Points on a hilly landscape, in no order, each with its height.
From any point a ball rolls to the lowest of the 6 points nearest to it. It stops when none of these is lower. Distance is the straight distance between rows; heights are no part of it.
Q_80 height 352: [133  96 121 126 161 142 147  83  90 163  82 135 113 122 148 132  96 107
 141 169]
Q_202 height 318: [134 132 147 115 147 134 116 110  80 159 150 121 131 107  80 130 133 173
 117 128]
Q_224 height 838: [136 123 145 127 104 144 118 162 129 141 163  99 133 110  83 136 147 162
 160 122]
Q_891 height 804: [110 115 165 117 193 178 169 156 137 130  92 189 137 144 125 174 120 125
 134 189]
Q_988 height 394: [124 111 118 164 117 103 125 163 152 145 149  87 106 120 109 147 128 146
 180 120]
Q_901 height 850: [111 130 142 126 194 175 174 128 111 143  85 157 153 150 127 179  95 101
 139 201]
Q_650 height 328: [142 116 146 176 134 123 112 179 183 122 138 105 104 128 121 156 117 139
 162 141]
Q_221 height 702: [113 145 151 123 169 163 190 143 140 112 109 169 148 123 132 217 111 132
 143 178]
Q_741 height 375: [124 108 138 121 139 115 128 102  98 117  65 123  93 149 215 135 117  81
 126 148]
Q_738 height 553: [ 78 166  65 107 156 112 123 147 186 176 164 110 150 127  59 127  29 137
  76 143]
Q_654 height 372: [ 99 122  62 124 159  80 120 152 193 156 164 134 111 147  67 137  63 102
 134 157]
Q_285 height 584: [123 131 158 161 162 163 178 146 162 117  99 136 131 129 135 201 106 109
 169 159]
Q_680 height 631: [ 97 130 115 146  96 130 107 175 171 132 160  96 118 125  84 109 138 171
 145  82]
Q_351 height 465: [117 129 123 187 158 116 150 195 184 113 108 149 131 128 134 201 129 134
 146 166]
Q_912 height 235: [144 102 148 130 149 138 117 107  68 152 150 128 130 100 103 108 131 156
 115 133]
Q_167 height 516: [120 101 118  86 104 112  89  88  65 125 132 170 121 122 144 106 169 117
  99 113]
Q_291 height 130: [ 86 186  54 120 115  96 126 126 193 163 124 108 164 131 107  81  82 141
 110  77]
Q_742 height 331: [142 119 144 155 146 134 132 165 149 137 164 104 113 110 131 169 117 131
 153 135]
Q_531 height 521: [123 122 127 150 115 109 118 168 152 144 153 105 118 132  88 134 132 147
 151 112]
Q_701 height 314: [107 112 124 115 134 122 139  78  62 125  92 130  94 138 189 123 149  91
 119 130]
Q_655 height 366: [100 161 126 125  95 115 125 137 152 122 148  96 151 134 100 117 140 166
 121  75]
Q_799 height 378: [182 111 149 103  66 124 141  85  95 111 114 108  84 133 193 108 210 111
 110 124]
Q_406 height 387: [145  93 133 104  68  97 117  96  70 110 121 132  74 141 181 109 200  88
 128 121]
Q_208 height 648: [133 135 156 166 166 157 178 142 170 130  94 150 146 124 128 205 124 128
 148 175]
Q_760 height 279: [182 161 168 143 121 139  92  91 116  94 171 126 189 122  99  83 110 139
 108  82]
Q_361 height 60: [105  88 125  99 162 154 128  98 111 136  69 139 107 133 182 133 102  67
 127 166]
Q_420 height 475: [109  94 121  90 150 157 131 127  98  95  50 134  95 150 193 135 126  76
 121 157]
Q_11 height 213: [122 112 147 127 160 119 136  96  69 161 134 134  87 100 112 119 109 127
 143 134]
Q_128 height 355: [110 132  68 166 161  78 126 184 197 106 144 148  64 128 107 145  69 117
 124 158]
Q_37 height 195: [107 181  96 134  88  93 109 147 167 126 163 122 155 148 113  85 132 155
 120  74]
Q_863 height 396: [ 89 113  73 134 142  82 105 165 197 129 145 143 106 116  89 125  69  91
 127 146]
Q_868 height 354: [105 140 110 179 150 105 143 184 198  89 108 137 118 130 145 178 111 112
 127 153]
Q_191 height 411: [100 108  82 143 138  99 118 174 188 134 165 130 106 129  87 124  95 129
 137 127]
Q_866 height 188: [ 90 180  74 118 100  92 117 138 185 126 158 121 170 156 122  75 123 145
 124  86]
Q_951 height 660: [ 90 133  46 118 134 103 128 170 188 157 154 123 124 125  87 108  43 111
 135 116]
Q_616 height 171: [155 160 133 111 127 149  80  81  81 109 168 168 199 116 131  76  98 119
  73 100]
Q_878 height 661: [134 116 135 151  85 129 111 159 142 152 162 101 115 120  97 135 130 173
 157 106]
Q_473 height 326: [134 109 125 182 147 129 149 176 191 115 138 141 124 116 152 170 108 121
 158 142]
Q_716 height 227: [114 173 106 130  70 103 128 139 182 116 138 122 171 139 105  98 132 144
 119  56]
Q_395 height 467: [118 107 141 119 159 151 142 101  93 113  54 128 111 124 180 132 110  66
 120 165]
Q_978 height 342: [117 117 103 175 141  84 130 188 190 121 137 126  82 126 121 139 120 129
 145 135]
Q_787 height 293: [128 123 143 105 125 133 116 109  92 144 136 152 148  97  93  97 150 173
  88 120]
Q_754 height 704: [113 132 167  98 206 162 184 140 130 134 105 183 150 145 116 200 113 135
 145 187]
Q_830 height 319: [166 119 151 186 152 132 142 165 180 126 139 127 126 116 130 171  98 125
 167 155]
Q_216 height 374: [182 163 180 138 108 149 129  81 137  79 199 112 171 134  93  92 116 145
  87  79]
Q_353 height 514: [115 115  80 143 117 114 107 188 166 138 157 100 123 148  96 110 118 127
 158  99]
Q_483 height 426: [113 106 115  92  93 108 104 105  52 124 128 160  81 111 149  98 162 118
 102 134]
Q_926 height 412: [191 120 156  89 102 140 148  90 101  88  84  88 112 133 191 125 192 113
 146 146]
Q_723 height 284: [114 104 122 113 124 123 132  85  57 130 104 123  95 123 162 107 122 100
 120 143]
Q_584 height 469: [136 155 151 128 118 139 113  99  96 134 159 120 193 115  96 109 153 172
 107 120]
Q_274 height 423: [122 111  95 142 117 100 102 171 174 134 151 105  81 128  99 118 112 143
 153 128]
Q_104 height 418: [156 119 157  81 110 147 152 114 120 105  77  92 101 145 201 148 188 111
 145 142]
Q_629 height 268: [136 114 131 117 126 130 114  99  55 161 119 147 128 114 137  97 151 144
 101 128]
Q_918 height 200: [ 85 169  95 134  89  98 119 176 170 137 153 110 150 141 100  85 122 159
 126  79]
Q_164 height 596: [ 97 111 116 102 180 171 143 112 106 130  53 153 127 162 158 158 105  91
 133 174]
Q_374 height 207: [ 91 161 106 134  75 111 119 153 172 115 138 122 154 138 118  94 131 142
 113  64]
Q_734 height 177: [137 111 136 127 145 104 137 103  62 172 124 129 123 116 128 131 118 125
 134 135]
Q_98 height 341: [177 167 153 131 115 145 117  62 123 101 176 129 182 122  88 109 136 137
  95  85]
Q_614 height 228: [184 157 158 121 148 142  93  71  96 103 174 134 172 134 115  72  96 140
  87  77]
Q_262 height 405: [149  91 134  95 100 155 145 110 128  98  57  89  90 166 216 145 161  78
 138 155]
Q_293 height 373: [161 102 135 109  70 138 126  97 103 110  77  85  86 136 219 131 189  92
 134 159]
Q_755 height 295: [150 143 153 109 124 139 114 103 107 128 139 155 184 105  92  99 139 162
  88 123]
Q_79 height 603: [122 123  99 134 103 110 124 186 163 131 169 100 121 129  87 133 148 156
 155  90]
Q_400 height 468: [198 117 167  97 117 154 159 104 105 112  78  85 122 135 194 126 226 113
 148 162]
Q_670 height 663: [ 97 149 151 111 173 150 204 181 151 115  94 170 145 151 110 217 147 130
 172 175]
Q_598 height 349: [125 123  98 177 153  93 118 181 199 111 154 124  72 123 137 140 112 106
 144 140]
Q_309 height 448: [137 125 151 139 137 134 106 127  94 176 149 113 131 122  82 141 121 168
 154 150]
Q_46 height 586: [155 147 151 121 116 149 114 124 116 134 149 128 159 112  75 102 162 182
 118 109]
Q_87 height 292: [115  93 123 125 122 114 121  89  68 151 113 144  90 123 165 110 147  96
 128 133]
Q_366 height 610: [104 147 157 159 152 143 170 188 172 110  86 158 145 121 126 226 132 140
 153 167]
Q_744 height 184: [155 138 141 103 108 143  78  78  78 118 136 162 175 128 147  78 130 129
  82 104]
Q_546 height 739: [129 134 128 123  93 107 122 164 141 136 145 114 145 138  94 135 149 175
 134 100]
Q_369 height 409: [153 181 135 153  97 110 145 129 174 102 167 116 160 136 106  84 134 163
 105  76]
Q_594 height 485: [144 174 159 131  98 153 136 101 131 123 170 112 171 121  87  93 141 154
 101  89]
Q_431 height 273: [ 88 138  50 115 114  98 114 148 194 148 129 115 127 149  74  90 105 141
 132  90]
Q_10 height 304: [133 121 155 166 141 134 147 128 146 150 131 110 126 118 123 168 104 130
 159 152]
Q_494 height 435: [132 114 107  95  86 136  90 102  56 111 144 175 139 129 160 105 177 117
  80 106]
Q_183 height 472: [ 96 129  65 131 132  97 106 176 187 144 144 127 115 147  97 115 100 118
 142 111]
Q_893 height 447: [110  90 123  90 145 136 133 113 119 115  56 110 108 163 199 143 164  77
 128 165]
Q_78 height 815: [125 150 143 118 102 148 114 132 151 129 164 105 170 121  85 100 163 167
 116  90]
Q_328 height 618: [130 131 156 141 185 151 132  93 114 152  94 149 110 117 162 161  83 106
 140 152]
Q_962 height 494: [118 123 116 114 157 162 149 123 116  99  52 139 106 149 207 152 116  65
 143 165]
Q_490 height 513: [131  93 129  77  75 130 114 102  70 101 150 160 106 106 170 105 213 113
 117 129]
Q_49 height 431: [131 126 151 163 183 153 149 118 137 126 127 156 143 115 136 172  85 115
 161 150]
Q_853 height 353: [138  97 137 101  98 117 129  88  91 120  77 105  79 122 203 120 174  79
 108 141]
Q_539 height 242: [149 105 148 152 166 132 141 104  93 156 115 110 114 117 118 139  94 132
 135 139]
Q_205 height 230: [112 120 125 134 159 125 131 100  64 148  98 148 104 109 138 127 114 116
 133 138]
Q_914 height 520: [153 173 171 134  92 129 124 112 145 112 170 116 166 127  91  95 138 161
  86  80]
Q_5 height 229: [176 155 151 133 116 148  89  68  77  99 178 136 193 113 129  67  94 133
  72  77]
Q_74 height 312: [132 112 121 104 104 154  89 104  57 127 152 178 160 109 124  83 148 127
  84 113]
Q_487 height 351: [133 106 137  98  89 114 127  78  90 112  92 126  80 141 213 131 184  90
 124 129]
Q_417 height 161: [120 118 150 102 146 128 122 102  46 170 127 138 145 114  98  97 132 160
 114 137]
Q_297 height 320: [154 116 133 173 154 126 155 152 151 142 132 106 101 122 115 160 114 142
 173 126]
Q_498 height 881: [128 153 143 132  90 131 116 151 128 135 158  99 148 124  85 124 138 185
 135 111]

For each start below, name the point where the ball stops.
Q_191: Q_417
Q_654: Q_417
Q_546: Q_291
Q_670: Q_417
Q_531: Q_417
Q_498: Q_291
Q_78: Q_291
